A landscape with many valleys, sampled at points; each row gives a point and its height.
A ball rolls from a point to the lowest of its 2 nearest points, and stops where none of them is lower. Distance is the straight distance between rows; heights are no part of it.
z464 (h 479): [ 15  -2  -9  -2   2  17 -41  -8  31   1  14  13   5  15  -7  12 -13 -16
   5  -7  -7   8  -6]
z546 (h 619): [-10  -1  -2   6  16   5  35  -3 -25   5 -18  12   1 -24 -12 -13  15  12
   9   7  -5   9   5]
z955 (h 699): [ -1  -6   2   0 -23  -4  -8  -1  12  -5  -4 -11  -3 -21  11   2 -13   7
  -6  -7  -1   0  -7]
z411 (h 592): [-16  33   9 -25 -14  11   7 -13 -41  -4 -30  -9  -9 -16  -3 -10   0   3
 -11   0  13   1  24]
z873 (h 363): [ -3   2  13   3  11 -14  -9  -6 -24   7  -8  -5   0 -12 -19  -3  -2   1
  11  -2   9 -25 -15]
z234 (h 307): [  1 -17   5   0  -9   7 -15  -3   6 -26  25 -13   9  12  20  12 -14  -9
 -15  -1   1  17   9]
z942 (h 675): [  3  -6   2   9  -5  -4  -9 -10  10   9  -6 -17  -8 -20   0  -2 -17   4
   8 -19  -9  -9 -13]
z615 (h 381): [ 20   9  -7   5   0   9 -27  -4  24   0  15  -1  17   1  -1  24 -14 -16
  13  -6   9  -2 -11]
z49 (h 656): [-15  26  -7  14 -20  -9  23 -12  -9  18 -16  -4  -6 -21  -6 -15  12   0
  13   2  -1  11 -15]
z90 (h 753): [ -7 -15 -17  -3 -19   7 -10  16   8 -11 -22   3   4  -4  19  -4 -10  23
  -9   3  19   2   5]
z359 (h 295): [  7 -11   6   6  -7 -12  10  -8   4  11  10  -1  -2  23  13   2   7 -14
  -5   4  -6  10   1]
z685 (h 533): [ 28   9  13   6   3  -1  -5  14  18   3  25  -7  -8  -3  -6  10  -2 -15
   7  -8  -1   3 -10]
z123 (h 532): [ 14  -8 -16  23  15  13  -1   3  19 -14  20  -9   4   5  18   9  -8  -9
  -6  -2  -8  -2   6]
z582 (h 565): [ -4   7  -2   8  -6  -8   8  16  -2 -13  18   5  -2  -1   5   5   0  -6
  -8  -7   1 -10 -14]
z443 (h 575): [-21   9  -8 -16  -1  10   8  -9 -13 -15  -5 -17   4 -20   9   1  -8   5
 -12   2   7   1  12]
z280 (h 401): [  3 -21   3   3  -8  -4  30   2 -20 -10  -3   0   1   5  31   9  10  -1
 -12   4   1  -7   8]
z397 (h 412): [ -9  -2  13  -9   3 -15 -11  -9 -22   9 -12   0 -10  -6 -13   5  -2   1
  -3   9   6 -13   7]
z569 (h 627): [-18   4  -4 -21 -11  15 -24  17   7 -22  15   9  -8   2   4   3  -4  -1
 -13  13   7  19  22]
z702 (h 377): [-10   3   9 -24 -16  11 -18   1  -1   0 -18  15   2 -18 -10  14  -9   8
   4  -8   8  -6  -9]
z803 (h 752): [-15 -24 -28 -11   0  12  -7  11   1 -18   4  13  20  20  12   6  -1  11
   0  13  21   1   5]
z490 (h 723): [  2 -14  -9   5 -33   7  -9  12  14 -17  -3 -11  10  -9  23   0 -10  10
 -11 -10   5   0  -2]
z970 (h 543): [ 17  31   6  27  11 -23  18   5  16  15  10 -14 -15   6  -5  -7  13 -16
  11  -1  -8 -14 -11]
z83 (h 572): [  8 -13  -1  16   8  -2  52  -3  -7   9  -6 -15   0 -18   0 -11  10   0
  23 -14 -14   1  -9]
z3 (h 196): [  5 -13  -1  -5   1  -1  -3  -9  -3  -8  20  -7   6  16  12  12  -3  -8
  -5   7   3  12   3]
z903 (h 483): [  6  18  -4  16  18 -21  10   0   4  18   6  -1   2  10 -14 -10  11  -9
  11  -1  -5 -15 -12]
z625 (h 523): [ -4  11   2  -3 -15   0  -6  21 -14 -14   6  13 -15  -6   1   8  -4  -7
 -24   1   7  -3   2]
z478 (h 321): [  2 -27   3   2  10 -12  20   3  -8  -4   5  -8   7   7   5  -7  -5  12
  -5  -5  -9   2   4]
z61 (h 576): [-19  14   3  28 -13 -20  28  -8  -6   9 -16   3  -6   0  -8 -17  19   6
   4  16 -17  17  14]
z59 (h 292): [-22   2  -2 -24 -17  -3  16   5 -14  -5 -21 -13  20 -12   5  -7  -2  22
   0   2  19   3  -3]
z855 (h 628): [-10   5  -1   2  -6   1  16  -6   1  25 -17   3  -8 -20 -11  -7   4  13
  12  -2  -8  13 -11]
z825 (h 597): [ -2  -1   0  22   6  -3  55  -1 -20   7 -23   2   1 -17   0 -11  20   3
  17   3 -13   8   7]
z410 (h 541): [ 20  -3   2   2  16   9 -63 -12  25  -3  17  16   7  20 -15  14  -1 -13
   6  -4  -2  -2  -3]
z616 (h 508): [-24   9  -3   7  -8  -6  -3  -7  -8   4  -4   3 -12  -3  -2 -18  -3  16
  -9   3 -13  12  -1]
z384 (h 421): [-17  30   0 -16 -30  20   7  -9 -26 -18 -13 -12   1 -15  19  -8 -14  -7
 -25 -14  10   4   5]
z659 (h 476): [  1   7  11  -2 -17  -6  18   7 -28  -5   0   8 -19  -8   8  -1   5 -10
 -16   4   9   8   7]
z693 (h 490): [ 26  -4  -7   9  21   6  40   2  16  16   7  -4   4  19   0  -8  13  -6
   9   0 -13  11   5]
z856 (h 574): [ 11  12  -3   6   9  -2 -37  -9   4  -1  11  11   1   5 -11   9   5 -14
   2   5  17 -13  -4]
z252 (h 598): [  7  -6  -5   9  11   4  30   6   2  12  -6  -5  -5 -16  -8 -11   3  11
  15 -10 -12  11  -8]
z248 (h 456): [  9   1  -7   8  25   2 -15   1  23  -2  16  -9   3  -1  -1   7  -7   0
   5   3  -1  -8   9]
z607 (h 410): [ 22   1   0   8  21   5  13 -10  24  25   6   3  -1  36 -16 -16   6  -5
   6  -2 -19  10   3]
z269 (h 603): [-19   6  -1   9 -17 -19  34   1 -13   7 -11 -12   3   1   5 -19  14  12
   0  12  -1  13   3]
z458 (h 439): [  0  -3   9   8 -12  -3  29   6 -14  -6 -14   2 -20 -11  20  -2   7   1
 -14   2  -5  -7   6]
z115 (h 370): [  6   4  -2   2  17  -3 -13   8  20   1  17  -8   9   5 -19   3  -9   4
   9  -9  -6 -14 -16]
z695 (h 462): [ -9 -10  14  -6   3  -6 -27 -10   4   5 -18  12 -15   4  -9   3  -3   7
  -1   8 -13  -8   6]
z242 (h 298): [  1  -3   7   7  14 -15 -11 -19  -1  22 -11   3   6   6 -23  -3  -1   0
  19  -5  -1 -19 -16]
z772 (h 550): [-22 -21   8 -29   7  12  -6 -10   8  15 -22  18   1   5  -8   2   8  24
   9  28  -3  11  18]
z716 (h 192): [ 11   9  10   1  23 -12 -19 -14  17  29  -4   6   0  17 -27 -12   4  -1
  13 -11 -17  -9 -14]
z883 (h 599): [ -4  -9   1  -9  11  11 -62 -14   9   0   8  23  -4  24 -13   3   0  -4
   1   8  -2   3   1]
z396 (h 182): [-14 -16 -10  -6  -2  -7  28  -1 -19  -9 -13 -20  23 -11   8  -9  -2  15
   4  -3  12 -13  -9]
z927 (h 304): [-21  20  -3 -24 -30  11  -8  -4 -18 -24  -3  -8   7 -13   7   4 -20  -5
 -20 -14  10  -3  -7]
z766 (h 420): [  5   5  -4  25  10 -23  24   1   9  16  -6 -11   5  19  -3 -15   8  10
  11   1 -13 -14 -11]
z501 (h 507): [-16  19   3 -15 -16  10  14 -12 -29  -4 -15  -9 -14 -21  20  -3  -7  -7
 -15  -4  14   1  15]
z835 (h 510): [ -2  -7  -6  -9   3   8 -32  -1  -2  -1   0  14   8   5 -13  10 -10   4
   6   6  17 -10  -8]
z351 (h 406): [ 12  -5  14  -1 -13  14 -33   3   5 -27  23  -3   9  -2   3  26 -17 -19
  -7  -4   3  12   6]
z756 (h 460): [-25   8  -4  -5  -8   0 -10  -4 -16   0 -17   3  -7 -13  -4 -17  -6  17
  -7   4  17   9   9]
z388 (h 594): [  7 -21  -5 -20  -6  13  -9   3   5   2   4  20  -2  13   4  10   2   1
   3  12  11  24  14]
z160 (h 625): [-14   1  -9  -9  -6  13   0  -3  10 -16  -1  -3   1 -10  21   9  -5  -1
 -16   9  -1   3  18]
z278 (h 648): [-13   3   0 -13   5   8  14  -4 -19   4 -12  14  -8 -16  -6   2   9   4
  -4   9  -4   7  12]
z548 (h 369): [  4 -13   3  22  13 -20  22  12  -1   2  -4  -9  -4  11   6 -13  10  14
   1  -1 -10 -12   0]
z413 (h 589): [ 41   5   9   4  14   5 -25  16  29   1  18   3  -6  17 -16   8  -4 -17
   2 -18 -12   2  -8]
z707 (h 539): [ 14 -10  -2  10   7  -1  47  -8   3  15  -1 -15  13  13   6  -8  15  -5
  12  -7  -8   4 -11]
z272 (h 807): [  4  -7 -18   4  11  10   2  20   4   3   6   6  11  -6  -7  -3  -8  15
   5  -6  11   3  -7]
z30 (h 299): [-15   5   8 -30 -31   9  -3   0 -15  -7 -22   0   1 -17  -5   2 -16   3
 -12 -16   3  -7  -3]
z701 (h 653): [-20  25  13 -22  -3   6   6 -10 -34  -2 -14   8 -16 -16 -14  -3  12  -5
  -6  11  10   0  17]
z658 (h 546): [-24  11  -4  16  -8  -1  13 -15 -10  13 -25   7 -10 -11  -2 -21   7  18
  -5  15 -12  26  14]
z670 (h 606): [ -6  21  -3   0  -3 -10  20   0  -3  -1  15  -7   0  -8  11  -2   7  -6
  -5   3   4   5  -4]
z484 (h 626): [-24   5   0  -2 -24 -15  41  13 -15 -15 -21  -8   2 -13  14 -18  20  12
 -14   6  -4  -1   1]
z863 (h 674): [  8 -15 -21   6  15  14 -27   9   6  -3  10  14  -3  27  12   9  -2  -7
   4  12  13   1  13]
z647 (h 593): [ -4  -7 -17  -3   6  13   7   7  17 -10   7   0   0   2  18   6   2   5
  -4   6 -12   1   5]
z181 (h 482): [ 15   1  -3 -10   6   0  -9  -6  29   8   5   7  -1   7   3  23   5 -13
   1   7 -15   0   6]
z505 (h 432): [ 36  13   7  12  39  -8 -15  -2   9  17  10   0 -13  29 -14  -9  10 -15
   6   0  -7  -6   3]
z741 (h 317): [ 25   9  14   7  30 -13 -13   1  18  17  12 -15  -7  14 -24 -12   8   0
   8 -10 -10 -11  -5]
z556 (h 315): [ 21  -2   8   3   7 -13  -1 -10  11  17  12   0   2  30 -10   3   3 -17
   3  -4 -15   4  -4]
z274 (h 623): [  7   8   3  24   4 -12  25   1 -10  -8  19 -17  -9  -5  12  -5   4 -19
   4 -22   2 -18 -15]
z904 (h 449): [ -1   7  -1  -6   7   8 -16   3   4   3  -2  21  -3 -11 -14  14  -5   3
   6  -3   0 -13 -12]
z260 (h 573): [-16   7  -6  -7 -19  12 -21  18  -1 -11  -1  14 -14  -3   4  -3 -10   6
 -18   4  16  13   3]
z267 (h 629): [ 11  -8  -8  13  13   0 -34   8  -2  -5  21  10  -2  23  -2   8  -8  -9
  -5   2   9  -4   1]
z98 (h 504): [-21 -13  24 -24   3  -1 -31  -3   8  15 -21  21  -7   3 -18   5   6  20
  10  18  -2  -1   8]
z208 (h 528): [ 37   4   5  13  27  -3 -26   0   6  -1  24   9  -3  26 -20   1   4 -25
  -3 -11 -12  -6 -10]
z566 (h 717): [  0 -31 -11  -4   8  17 -28  15  10 -15   7  13  12  22  10   8 -13   5
   7  17  11  -5  13]
z216 (h 403): [ 27  -5   6  -7  10  -2  -8  -8  17  10  12  16  -4  33   3  17   4 -25
  -2   2 -22  -2   8]
z320 (h 271): [ -3 -17  -3  -3 -13  -2  16   6 -21 -23   1 -19  25  -9  20   5  -7  -1
  -4 -15  11 -17 -10]
z722 (h 595): [-12 -30  -5 -30  -5  11   0  -2   7   0 -13  12  11   4   6   7   7  13
   4  23  11  16  10]
z629 (h 542): [ 14  -7   4 -14   1   6  -8  -1  11  17   2  16 -14  11  -3  13  15  -7
   3  18  -4   9  10]
z574 (h 783): [ -1 -17 -22   3   1   2  -2  23  17 -11  -3  -1   9 -10   6  -4  -8  31
  -1  -2   3   7  -3]
z145 (h 343): [  1 -19  -3 -10 -10  -1  10   6  -8 -20  -6  -3  15   1  21  13  -3  -1
  -9   2  12 -17   6]
z88 (h 255): [ 13  -3   7  -2   4   8 -29  18  28  -2  16   1  23  -2 -19  17 -19  -5
  15  -7   0   0 -16]
z810 (h 257): [-10 -27  -3  -5   4   0  20  -8 -15  -8 -14  -5  17 -11   7 -13  -1  23
  -5  -4   2   9  -1]
z526 (h 478): [ 17   2  13   2  -2   3 -20  12  12 -14  31  -8   5 -10  -5  19  -7 -15
  -1 -14  -7   6  -2]
z112 (h 645): [-13  26   5   1 -13  -5  18 -21 -11   8   0  -7  -5 -21  -3  -4   9  -9
   3   3   0   3  -2]
z675 (h 591): [  2  32  11  30   3 -19  17  -3  -3   8  21 -17 -17 -10   5 -13  15 -22
   7  -9   1 -15 -13]
z954 (h 649): [  9   4   7  24   2  -9   9 -10  -2   5   9 -16  -4  -7   4  -6  -6  -5
  14 -17  -8 -18 -19]
z11 (h 394): [-20  16  -2 -11 -16  -1   3  10 -30  -3 -16  -8   1 -16  -2 -16  -8  16
 -12  -3  24  -2  -2]

For each start below, name the point where the ball stops.
z490 -> z396
z566 -> z30
z269 -> z396
z388 -> z3
z803 -> z716

Call two points neighbours if one is among the 2 nearest of the other. Go from one point of each pair to the other, from neighbour to neighbour, staying as low as possible. Name the highest point that can't be avoided.
z3 and z30 -> z701
z3 and z716 -> z413
z30 and z396 -> z569
